Points, in no order, along strands that fork and pass close to each other.
Points whose rows are less than 107 apart are linked; no others are. Some points are linked to none.
<856>: -16, 22, 7, 3, 5, -1, 18, 38, 10, -9, 2, 11, 3, 17, 2, -14, -36, -29, -2, 3, 8, 12, 12, -22, 14, -4, 13, -5, -13, -18, 7, -40, 38, 12, -3, -18, -27, 6, -2
<1049>: 0, -46, -3, -10, 15, 13, -21, 27, 47, -5, 2, -25, -4, -11, -15, -24, -23, 51, 3, -1, 23, -18, -9, -10, -4, 11, -42, -26, -30, -4, 20, -6, 1, 1, 27, -1, 9, 0, 11
<963>: -1, 9, -2, -14, -13, -9, 1, -41, -1, 10, 17, 35, 17, 9, -15, 11, 46, 12, 8, -16, -17, -5, -11, 10, -3, 22, 7, 21, 9, -9, 3, 8, -19, -11, -30, 15, 13, 11, -55
<779>: 11, 11, -34, -35, 11, -27, -15, -26, 0, 10, -21, 0, 12, -23, -6, 10, 38, 20, -22, -4, 14, 4, 0, 65, 25, 4, 10, 25, 51, 13, -2, -1, -4, -25, -27, -21, 21, -11, -15
<791>: 12, 9, 5, 4, -29, -2, 6, -9, 13, 13, 34, -3, -12, 29, 0, 11, 27, -5, -20, 15, -3, -8, -10, -33, 18, -13, -3, 25, 20, -19, 13, -7, 26, -13, -29, 2, -3, 35, -15
<1096>: 8, 35, 24, 57, -19, 28, -16, 23, 21, -6, -14, -12, 12, 1, -21, -39, -34, -3, 2, 4, -36, -5, -8, -27, 12, -26, 17, -2, 3, -13, -16, -11, 5, -8, 24, -7, 2, -4, 16
<1051>: -4, -19, -23, -19, -15, -35, -31, -40, 7, 23, 9, 38, 1, -14, -20, 25, 31, -20, 6, -26, -27, -5, -7, 25, 3, 39, 13, 19, 23, 6, -26, 19, -19, -5, -47, -6, 25, 30, -29
<329>: -23, -31, -6, -21, -17, 14, -29, -3, -33, -5, 15, 12, 16, 8, -3, 0, 21, 0, 24, 3, 5, -28, 3, -11, 4, 34, -38, 2, 17, -9, -5, -10, 11, 27, 9, 2, 24, -23, 3
<221>: 24, -29, 12, 11, -2, 10, -6, -6, 8, 3, -16, -9, -21, 13, 2, -19, -13, -9, 18, 2, 17, -24, 6, 29, 32, 6, -30, -24, -15, 46, -31, -16, 12, -9, 23, 1, 14, 13, 72
<655>: 16, 2, 4, -4, -7, -5, 2, -23, 33, 17, -13, -21, -26, -37, -13, -11, -13, 29, -5, -11, -2, 22, -4, 44, 2, 24, -26, 22, 13, 34, 0, -12, -19, -29, -20, -17, 21, -37, -18
<618>: -9, -6, -8, -5, -43, 3, -17, -19, -43, -3, 17, 14, -12, 7, 14, -15, 28, -23, 16, 5, -25, -23, 11, -7, -14, 26, -38, -9, 31, 1, -6, -8, 26, 16, -27, 6, 17, -45, 16
<812>: 7, -5, 10, 13, -25, 12, -4, -6, 5, -7, -18, -7, -14, -5, -10, -14, 0, 13, 23, -18, -4, -13, 10, 16, 0, 15, -33, -6, -14, 41, -13, 0, -14, 6, 19, 4, 13, -24, 34
<319>: 5, 11, 16, 41, -35, 8, -19, 15, 11, -13, -16, 15, -12, -19, -28, -20, -36, 3, 16, 7, -32, -16, 13, -4, 21, 0, 18, 20, 0, 2, -24, -14, 30, 15, 52, -16, 8, -5, 22
<2>: -26, 7, 17, -4, 22, -39, 3, -15, -23, 25, 15, 30, 23, 2, -5, 29, 21, -29, -13, -18, 13, 15, -20, 21, 6, -3, 13, -5, -26, 3, -10, 27, -26, -11, -31, 17, -11, 6, -31
<255>: -14, -37, -2, -45, 11, 12, 24, 2, -41, 6, 1, -14, 7, -12, 19, 8, -5, 10, 32, -21, -6, -9, 39, -4, -19, 2, -7, -45, 14, 18, -2, 13, 37, 14, 13, 5, 0, 0, 39
<155>: -28, 0, -9, -26, 12, 17, 29, 24, 2, -12, -4, -9, -3, -6, 6, -8, -27, 20, -7, 10, -7, 12, 14, -13, -8, -3, 11, 1, 13, -34, 19, -29, 48, 9, 4, -16, -27, 1, -13
<748>: -9, 42, 33, 24, -23, -7, -7, 7, 24, -5, -12, -17, 7, 7, -12, -25, 5, 4, 5, 9, -5, -7, -20, -41, 2, -14, -28, -8, -30, -33, -3, -21, 25, 21, 3, 14, -12, 14, 23
<474>: 24, -2, -19, 26, 44, 4, 21, -13, 16, -12, -2, 1, -1, 21, -26, 8, -22, -16, -4, 17, 1, -12, -24, -15, -11, -8, 59, 31, 12, -15, -2, 4, 32, 16, 1, -28, -8, 15, -9
<918>: -10, 12, 11, 31, -1, 34, -2, 29, 8, -6, -16, 30, -12, 7, 21, 3, -38, -40, 16, -8, -12, 15, 2, 11, 5, 5, 2, 8, -23, 31, -10, -18, -15, 8, 15, -7, -2, -13, 11
<946>: 17, 3, 20, 17, 20, 12, 20, 31, 41, -11, -12, -26, -23, -16, 38, -28, -39, 3, 2, -10, -26, 4, -10, -6, -30, -19, -16, -16, 6, 5, 7, 7, 11, -20, 6, -7, -20, 39, 55
<94>: -12, 13, 2, -6, 0, -22, 25, -1, -10, 2, 3, 6, 0, 13, -7, -1, -3, -17, -11, -2, 19, -3, 3, -9, 29, -20, -6, -6, 3, 5, -3, -7, 41, 17, -11, -6, -21, 9, 24
<610>: 5, -10, 13, -12, 12, -7, 12, 0, -31, 7, -41, -8, -17, -8, 10, -1, -10, 4, 18, -19, 19, -1, 27, 46, 40, 0, -14, -37, -15, 49, -25, -23, 6, -1, 21, 17, 0, 5, 56
<767>: 27, 39, -16, 9, 1, 6, 10, -23, -25, -7, -14, -13, 23, 22, -6, 6, 42, 3, -10, 22, -7, 2, -15, 9, -18, -13, 47, 35, 36, -5, 8, 31, -21, -1, -23, 14, 9, 28, 3
<585>: 28, 1, -7, -17, 16, -38, 24, -52, -18, 1, 15, -22, 10, 25, 3, 25, 19, 7, 8, 15, -19, -4, 7, 30, -14, -7, 6, -12, -7, 2, 18, 38, -14, 0, -66, -9, -16, -3, 7
<667>: -18, 0, 14, -12, 12, -55, 11, -11, -26, 20, -2, -9, -13, -50, 15, 34, 26, 30, -23, 3, -4, 13, 17, 12, 0, -27, 18, -11, 7, 4, 16, 38, -28, -26, -19, 7, 6, 7, -34
<316>: 18, -10, -19, 14, 30, 6, -13, -5, 6, -3, -14, 15, -3, 1, -28, 4, -14, -21, -10, 11, 21, -7, -24, 13, 14, -12, 45, 38, 31, 7, -7, 11, 0, -6, 17, -25, 19, 10, 2
<185>: -2, 12, 13, 33, -9, -8, 3, -6, 30, 11, 15, 47, 11, 39, -24, 11, -1, -43, -10, -10, 20, 11, -27, 10, 22, 7, 17, 26, -29, 21, -2, -5, -18, -4, -4, -8, 7, 39, -23
<615>: 31, 30, -8, 13, 3, -11, -6, -21, 17, 3, -7, -7, 26, 10, 4, 24, 52, 1, -38, 21, -3, -2, -34, 21, 14, -27, 37, 23, 24, 5, 7, 42, -24, -28, -24, 10, 15, 36, -13
<872>: -1, -6, -16, 6, 18, -14, -6, -41, 14, 2, 16, 22, 12, 17, -53, 19, -1, 1, 16, 8, 9, -4, -43, -2, -7, 12, 10, 25, -40, -28, -25, 5, -5, 24, -3, 2, 4, -18, -41
<365>: -1, 22, -7, 12, -31, 5, 11, 3, 37, 8, 9, 23, 15, 34, -5, -4, -1, -12, -9, -4, 8, 8, -8, -6, 26, 6, 7, 29, 6, 1, 8, -14, 1, -11, -13, -10, -1, 33, -35
<463>: 14, -57, -28, 0, -2, 40, 10, 25, 34, 17, 40, -9, -22, 21, 28, 6, -20, 7, -11, 8, -1, 3, 3, -18, -4, 17, -25, -15, -8, 14, 22, -10, -4, 4, -16, -17, -18, -6, -25
<41>: -1, 41, 13, 7, -13, 18, -2, -11, -42, -19, -3, -8, 7, 4, 12, -5, 26, 1, 6, 10, -26, 5, -7, -12, -40, -17, 20, 19, 26, -26, 2, 25, -23, 4, 11, 31, 17, 7, 6
<269>: 15, 15, -24, -13, 40, -40, 13, 11, -18, 13, -12, 16, 16, -15, 35, 18, 24, -32, -44, 0, 16, 26, 4, -1, 4, -36, 42, -30, 2, -11, 24, 28, 11, -17, -25, 6, -35, 30, -17
<497>: -5, 1, -23, 0, -4, -18, -30, 0, 1, -5, -8, -1, -7, -32, -37, 6, 27, 45, -35, 18, 21, -26, -14, 14, 39, -3, 10, 39, 27, -4, -1, 10, 19, 10, 15, 0, 16, 8, 1
<1033>: 8, 13, -5, -15, 15, 38, -6, -7, -25, -44, -16, -26, 15, 18, 18, -19, 11, 5, 19, 14, -11, -4, -4, -5, -44, -5, -13, -4, -13, -30, -27, 10, -25, 35, 54, 25, -7, -2, 46
<251>: -20, -14, 14, 11, -6, -16, -14, 21, -1, 10, -5, 15, -24, -65, -1, 5, -29, 9, 2, -24, -7, 9, 29, 22, -6, 7, 17, 8, 14, 18, -6, -6, -17, -37, 26, -23, 27, -22, -34
<434>: -10, 8, -6, 3, 35, 24, 33, 15, 29, -10, -22, 3, -19, -10, -9, -3, -54, 23, 8, 3, -8, 28, -9, 20, -16, 13, 19, 25, 0, -9, -4, -28, 32, 4, -10, -18, -19, -22, -4
<83>: 1, -27, -2, -41, -16, 31, 8, 14, -30, -9, -6, -13, 24, 20, 24, -5, 15, 17, 56, -30, -3, -16, 33, -9, -15, 16, -18, -36, 5, 23, -6, -2, 15, 24, 28, 7, -2, -32, 8
<107>: 11, -54, -12, -5, 23, -6, 11, -19, 7, 48, 42, 2, -22, -1, -6, 20, 5, 18, 5, 25, -8, -20, -14, -38, -3, 17, -13, 8, -10, -14, 0, 0, -5, -21, -39, -9, 5, -10, -35
<205>: 19, -5, 3, 14, 27, -27, 21, -23, -4, 22, 26, 5, -26, 3, 13, 25, 17, -2, -7, 33, -19, -14, -9, -35, -31, -1, 20, 5, -9, -27, -3, 4, -8, -13, -50, 4, -7, 0, -23
<593>: 6, -20, -25, -53, 44, -33, 11, -5, -17, 10, -8, -12, 38, 22, 0, 5, 12, -26, 7, -17, 40, 8, 13, 15, -2, -12, 16, -47, -7, 5, 7, 11, 2, -2, -13, -3, -22, 10, 16
<761>: 12, 6, -19, 22, -5, 63, -10, 23, 16, -12, 33, 4, 11, 55, 5, -25, -7, -19, -10, 26, -9, 4, -7, -17, -18, 20, -21, 19, 23, -29, -3, -24, -14, 7, 19, -7, 1, -11, -43
<351>: 2, 24, -2, -8, 33, -26, 5, -21, -4, 3, -34, -9, 11, -14, -7, 13, 9, -12, -16, -11, 15, 10, -5, 52, 9, -8, 24, 2, 18, 0, -8, 0, -9, -10, -32, -10, 5, -32, 1
<951>: 1, 13, 32, 43, -32, 0, -5, 23, 4, 6, 2, -14, -6, 3, 3, -16, -7, -12, 2, 12, -16, -23, -16, -48, 12, -24, -7, -5, 12, -19, -4, -14, 44, -3, -2, -6, -5, 1, 32
<859>: -6, -27, -11, -45, 43, -1, -2, -11, -42, 6, -6, -4, 36, 22, -6, -2, -7, -21, 34, -8, 38, -16, 1, 11, -23, 2, 25, -15, 16, -2, 3, -2, 3, -5, 1, -6, 13, -18, 18
<403>: -19, 12, -9, -6, 32, 12, 3, -16, -2, -25, -3, 13, -9, 13, -28, 19, -31, -3, 18, 19, 7, 21, -37, -15, -22, 8, 10, 22, -37, -48, -23, -16, 8, 31, 13, 8, -12, -31, -11
<164>: -11, -28, 7, 5, -11, -3, -16, -16, -1, 6, 24, 26, 11, 8, -33, 5, -4, -17, 32, -4, 5, -32, -16, -21, -7, 24, -12, 2, -19, -9, -16, -7, 1, 21, 11, -1, 27, -11, -19
<797>: 23, 12, -16, -32, 35, -28, 32, -31, -5, -5, 2, -30, 19, 39, 14, -1, 13, -24, 6, 1, 11, 7, 7, 16, -18, -4, 0, -31, -7, -6, 18, 10, 7, 19, -37, -4, -25, 19, 39
<1098>: 17, 34, 2, -4, 32, -31, 24, -18, 19, -12, -46, -19, 9, 4, -21, -11, -8, -4, 26, -22, 17, 10, 0, 39, -9, -2, 28, -15, 8, 15, -12, -5, 23, -10, -22, -9, -2, -21, 12
<75>: -32, 11, 25, 11, -22, 16, -8, -4, -43, -1, 7, 10, -3, -14, 34, 0, 25, 0, 1, 10, -20, -9, 2, -15, -20, 1, -1, -5, 23, -20, 5, 19, -12, -13, -1, 26, 20, -19, -21
<735>: -3, 3, 1, -25, -52, -10, -11, -6, -47, -10, -11, 7, -5, -7, 21, -12, 24, -13, 25, -15, -12, -15, 32, -1, 17, 7, -21, -22, 38, 29, 0, 2, 21, -4, 1, 14, 18, -14, 30
<19>: 8, 9, -11, 19, -26, 41, -14, 53, 6, -36, 2, -6, 7, 16, 14, -31, -20, 17, 3, 2, -29, -14, 33, -5, -15, -19, 21, -28, 1, 1, -9, -3, -16, -7, 45, -5, -2, -13, -12
<181>: 12, -5, -13, -19, -3, -18, 0, -15, 15, -4, -3, 2, 16, 39, -21, 12, 20, -14, -5, -6, 43, -9, -18, 12, 28, -14, 3, 6, 2, 31, 0, 3, -1, 11, -7, -14, -7, 27, 30
<325>: -22, -8, 6, -2, -17, -1, -3, 29, -14, -8, 0, 4, -15, -45, -8, 24, -17, 39, 8, -27, -8, 19, 44, 20, -7, -8, 30, 2, -2, 10, 5, -2, -15, 5, 45, -18, 2, -4, -28
<851>: -14, 24, 10, -3, -25, 13, -7, 39, 15, -14, -29, -10, 2, -23, 20, -12, -3, 19, -9, -16, -4, 10, 29, -13, 14, -10, -16, -14, -11, 16, 16, -7, -7, 13, 28, 1, -21, 12, 12
<265>: -3, -27, 8, 13, 1, -26, -19, -1, 23, 43, 18, -1, -21, -31, -11, 20, -8, 13, -39, 26, 20, 6, -32, -3, 23, 14, -36, -10, -42, 10, 19, -12, -12, -2, -18, 22, 7, -7, -2
<559>: 13, 0, -12, -45, -18, -6, 6, -2, -51, 7, -2, -16, 10, 13, 30, -11, 21, -23, 0, 0, 10, 2, 45, 3, 8, -22, -3, -36, 39, 21, 22, 18, 12, -17, -4, 12, 4, 16, 43
<932>: 14, 14, -27, 1, 18, 18, 21, -2, 14, -19, 8, 20, 10, 35, -26, 10, -15, -7, 3, 12, 3, 7, -5, -10, -13, 10, 59, 32, -7, -22, -5, -11, 1, 12, 10, -14, -19, 6, -56
<1028>: -6, -7, 13, 3, -6, -42, -8, -14, 13, 35, 3, 8, -31, -59, -7, 3, -3, -8, -8, -18, 5, 17, 6, 30, 17, 21, 1, 14, 11, 14, -16, -14, -18, -44, -20, -24, 20, -24, -37
<388>: -14, 33, -8, -8, 12, 12, -13, 8, -15, -32, -25, -5, 24, 14, -3, -7, 8, 5, 9, -2, 21, 8, -8, -8, -2, -19, 17, 6, -7, -20, -19, 1, -13, 10, 62, 27, 5, 21, 27
<210>: 5, 10, -19, 4, -1, 38, -9, 36, 1, -40, -25, -3, 15, 10, -9, -16, -29, 13, 13, 0, -3, 3, 20, -8, -2, -13, 28, -9, -8, -10, -22, -12, -4, -2, 83, -2, 7, 10, 3
<808>: -3, 6, -2, 22, 5, 14, 0, -8, 10, -2, 4, 26, -10, 21, -7, 13, -17, -44, 1, -9, 22, 22, -27, 3, 10, 12, -8, 25, -31, 26, -10, -13, -6, 30, -10, -2, -2, 1, 19
<440>: -23, 15, 24, -5, -46, -8, 12, 16, 4, 3, -4, 8, -4, -21, 9, -11, 6, 19, 12, -11, -18, 7, 31, -12, 13, 2, -24, -24, -21, 7, 14, 4, -5, -13, 1, 4, 2, -6, -22
<769>: 6, 23, 17, -3, -2, -10, 10, -12, -5, 21, 18, -12, 12, 28, 22, -17, 37, -27, -22, 21, -4, -2, -12, -25, -14, -12, -10, -5, 19, -27, 21, 6, -5, -22, -45, 23, 9, 29, -8
<45>: -6, -13, -11, -7, 8, 0, 16, -18, -8, -18, -3, -14, -2, -15, -5, 18, 1, 27, 20, -1, -8, 1, 1, -12, -23, -11, 19, 3, -7, -11, 12, 21, -7, 17, 11, 1, -8, 10, -12
<531>: 5, -1, -4, 14, 45, 20, 25, -2, 27, -18, -7, -2, -13, 0, -33, 4, -68, 24, 19, -3, -15, 24, -19, 9, -32, 13, 10, 15, -41, -10, -23, -6, 11, 30, 22, 4, -16, -26, 1
<305>: -24, -44, 7, -43, 5, -5, 3, 4, -23, 38, 23, 12, 20, -4, 11, 12, 0, -14, 9, -18, 14, 8, 7, -19, 10, 15, -19, -17, -9, 0, 14, 12, -13, -8, -21, -6, -16, -10, -42
<172>: 11, 25, 14, 5, -5, -30, 10, -36, -10, -11, -15, 5, 1, -1, -26, -2, -3, -15, 47, -12, -8, -15, -3, 9, -16, 1, 16, 8, -4, 5, -13, -2, 8, 10, -18, -1, 1, -22, 23
<260>: 20, 24, -11, -5, 11, -25, 5, -6, 14, 4, -11, -22, 17, -6, 29, 20, 39, 2, -48, 8, 6, 18, -8, 14, 18, -43, 23, -15, 6, 1, 13, 41, -15, -22, -40, 3, -23, 39, -2
<281>: -18, 6, 8, -11, -3, -8, -2, -4, -44, 32, 32, 1, 3, 15, 22, -2, 23, -24, -44, 27, -2, 2, 0, 6, 14, 1, -29, -7, 13, -19, 16, 1, 7, -1, -41, 28, -5, 8, 25
<956>: 19, -1, -29, -6, 1, -31, -39, -11, 8, -4, -15, -10, 5, -35, -29, 19, 30, 25, -47, 8, 25, -7, -13, 59, 39, -13, 15, 37, 51, 20, -16, 13, -3, -5, 9, -21, 23, -1, 17
<50>: -10, 32, -16, 9, -6, 35, 1, 24, 11, -24, 15, 15, 18, 42, -8, -8, -28, -3, -13, 28, -10, 6, -7, -22, -8, 10, 19, 34, -7, -55, -9, -34, -3, 13, 21, 6, -16, 6, -39
<65>: -25, 30, 8, 1, -44, -16, 3, 7, 15, 9, 25, 34, 5, -5, -9, 6, -4, 11, -17, -16, -6, 18, 24, 7, 26, 5, 5, 3, -17, 7, 9, -16, -13, -14, -4, -9, -4, 19, -55
<303>: 0, 3, 2, 2, -6, -14, 7, -26, 41, 32, 12, 16, -1, -4, -17, 14, 28, 30, -9, -8, -8, -1, -13, 3, 19, 10, -8, 24, -19, 2, -1, 15, -42, -37, -28, -1, 9, 15, -71
<966>: 25, 18, -6, 23, 24, 24, -12, 2, 4, -6, -29, 0, 10, -2, -25, -36, -29, -17, -1, -6, 5, 6, -16, 5, -9, -9, 46, 28, 39, 0, -10, 20, -12, -41, 32, -11, 30, -15, -12
<755>: 14, -11, -12, 31, -6, 44, 6, 14, 10, -31, 10, -26, -14, 18, 30, -22, 13, -4, 15, -1, -34, 9, -2, -21, -61, 7, -23, -25, -4, -6, -10, 12, -9, 27, 17, 17, -24, -41, -3
<46>: 4, -12, 11, -4, 30, 2, 11, -34, -34, -12, -13, -4, 9, 13, -24, 0, -21, -26, 57, -3, 5, -21, 2, 0, -39, 5, 19, -14, -12, -8, -25, 0, -4, 16, 8, 4, 13, -28, 25
<338>: 3, -5, 14, -5, -20, -31, 2, -14, 10, 19, 7, -9, -16, -29, 1, 19, 24, 48, -29, -14, 10, 11, 12, 13, 24, -13, -8, 3, -12, 26, 12, 28, -36, -14, -12, 1, 6, 24, -39
<865>: -16, 1, 1, 22, -36, 4, -43, 11, -6, -11, -5, 32, -15, -32, -19, -11, -2, -1, 8, 4, -4, -21, 7, 0, 21, 25, -4, 24, 20, 7, -17, -4, 11, -2, 37, -13, 32, -6, 6
<996>: -25, -13, 15, 18, 12, 23, -14, 33, -21, -6, -14, 24, -7, -3, 10, 11, -31, -22, 13, -22, 10, 1, 22, 10, 6, -5, 21, -16, -35, 25, -24, -17, -16, -1, 58, -11, -2, -7, 14
<92>: -4, -24, -13, 6, -33, -7, -34, -14, -3, 4, 11, 35, -20, -30, -11, 3, 18, -10, -7, -5, -25, -16, 0, 2, 9, 18, 3, 18, 33, 8, -3, 10, -3, -17, -7, -11, 31, 31, -3
<607>: -2, 10, 11, 6, -3, -1, 4, 33, 28, -6, -13, -21, -14, -15, 27, -4, -15, 6, -26, -13, 3, 15, 6, -8, 16, -34, -7, -7, -14, 9, 16, 0, 18, 5, 17, -9, -27, 54, 50
<409>: -24, 2, 7, -6, 13, -30, -28, 12, -5, 13, -5, -10, 10, -16, -5, -9, 6, 7, -39, 15, 41, -3, -23, 6, 32, -1, -33, -9, -20, -18, 14, -9, -5, 1, -5, 23, -2, 2, 14
<165>: -25, 2, 15, 2, 3, -22, -10, 0, -18, 17, -7, 3, -13, -41, 11, 1, 23, 15, -20, 14, -7, -9, -4, -17, 3, -15, 14, 6, 19, -30, 21, 20, -4, -34, -17, 10, 13, -8, -22
<167>: -20, 37, 25, 20, -24, -8, -26, 3, 22, 16, -16, 0, 5, -5, -9, -17, 11, 14, -28, 10, 9, 7, -29, -10, 26, 5, -30, 6, -18, -15, 11, -18, 6, 11, -14, 31, 0, -4, 18
<799>: -2, -8, 0, 9, -10, 1, -14, -4, 14, -16, -14, -12, -14, -27, -47, -8, -6, 60, -13, 9, 14, -22, 3, 1, 13, 4, -10, 21, -15, -13, 6, 4, 26, 29, 31, 12, 9, -3, 15
<960>: -6, -17, -6, -23, -5, 34, -1, 38, -27, -5, -18, -3, 24, 11, 43, -14, 5, -20, 26, -21, 16, 4, 35, -12, -1, 3, -8, -42, 11, 18, 11, -15, 10, -16, 34, 1, -11, -10, 0
<37>: -9, 4, 8, -13, -13, -15, 21, 10, -4, 2, 29, 17, 8, 24, -8, -4, -26, -32, 20, -5, -3, -14, 30, -25, -10, 9, 15, -26, -14, -19, 3, -29, 21, 5, -19, -19, -11, 1, -44
<481>: 7, -11, 17, 28, 6, 18, 22, 11, -15, -17, 10, -20, -23, 6, 36, 9, 0, -8, 22, 13, -41, 7, 9, -14, -41, 10, -30, -12, 11, -13, 7, -7, 27, 41, -18, 11, -21, -40, 21
<298>: -13, -17, 0, -9, -1, 14, -15, 9, 12, -20, 1, -13, 6, 5, -33, -13, -8, 37, -3, 17, 36, -19, -6, -22, 5, 8, -47, -7, -35, -19, 14, -14, 14, 27, 47, 17, 3, -8, 22
<377>: 6, 3, 28, 23, -6, 0, 8, 4, -2, -6, -1, -25, -18, -5, 23, -20, -9, 0, 2, 13, -35, -8, -8, -28, -17, -8, -25, -13, 15, -9, 12, -7, 39, 1, -32, 8, -6, -28, 40
<529>: 4, -40, -10, -7, 9, 5, -4, 15, 43, 18, 24, -16, -21, -2, 1, 4, -17, 23, -27, 12, 22, 8, -16, -19, 10, 1, -44, -13, -29, 4, 27, -3, -12, -7, -12, -4, -4, 13, 6
<1087>: 5, -49, -8, -31, -11, 4, -1, -17, -8, 52, 48, 18, 3, 9, 15, 17, 11, -13, 2, -8, -9, -5, -2, -19, 9, 43, -39, 1, 17, 6, 4, -9, -7, -13, -41, -3, 0, -4, -38
<672>: 30, -9, -6, -7, 22, -37, 32, -27, 11, 14, 27, -25, -15, 7, 26, 29, 11, 12, -12, 26, -24, 15, -7, -14, -21, -6, -18, -9, -25, -5, 18, 20, -21, -6, -73, 12, -18, 12, 1
<1082>: 6, 2, -2, 28, -11, 53, 0, 26, -6, -30, 11, -7, 2, 26, 33, -10, 4, -23, -4, 3, -29, 1, 9, -19, -28, -4, 7, 2, 11, -10, 7, -2, -12, 13, 28, -1, -8, -9, -14
<709>: -24, -14, 5, -34, -4, 21, -2, 36, -20, -2, 16, 2, 23, 8, 41, 4, 4, -12, 11, -22, 10, 13, 20, -17, -12, 2, -15, -39, -19, -11, 11, 4, -15, 8, 17, 8, -22, 4, -25
<935>: 21, -22, -10, -9, -20, 16, -1, -7, 33, 0, 13, -9, -13, 21, -13, 16, -10, 7, -12, -15, 28, 7, -6, 18, 32, -6, -15, 28, 2, 53, 5, 6, -1, 14, 1, -9, -3, 25, 39
<1001>: -15, 7, 20, 4, 14, -16, 3, 15, -13, -8, -32, -4, -8, -31, 3, 8, -13, -5, 2, -13, 30, 8, 20, 29, 22, -18, 15, -5, -24, 27, -28, -22, 6, 12, 55, 0, -3, 13, 35
<568>: 9, -17, 1, 19, -12, 17, -20, -4, 1, 10, -5, -7, -22, -35, 11, -12, -8, 17, 2, -11, -9, 5, 0, 23, -8, 20, -40, 4, 6, 36, 7, 9, -34, -16, -1, -1, 22, -46, 4
<753>: 24, -5, 5, 16, 25, 30, 15, 11, 23, -25, -2, -25, -13, -14, 49, -31, -12, -1, 5, 1, -35, 7, -7, -9, -54, -9, -21, -16, -1, -2, 12, 17, -21, 0, -2, 4, -18, -4, 33

Follow the links from the first point to the second, and from the first to the third. Name the last point that the two ways share.
<865>; <316>; <593> | <951>
<65>; <474>; <260> | <755>
<75>; <351>; <50> | <951>
<221>; <377>; <316> | <755>
<481>; <251>; <281> | <365>
<167>; <808>; <769> | <365>
<185>; <210>; <932> | <1082>

A fork is a point with three links. Follow the links from the first point to the second and name the forks in between, in order.
<585>; <463> | <529>
<932>; <1051> | <1082> > <755> > <951>
<181>; <559> | <856>
<65>; <325> | <365>
<1082>; <1028> | <755> > <365>
<440>; <165> | <755> > <951>

A fork is a point with three links, a tip a point with one. Leave the first point through the second and follow the links. Name the first fork or tip that comes.
<593>; <797> | <255>
<808>; <918> | <325>
<735>; <618> | <856>
<319>; <865> | <269>
<672>; <585> | <529>
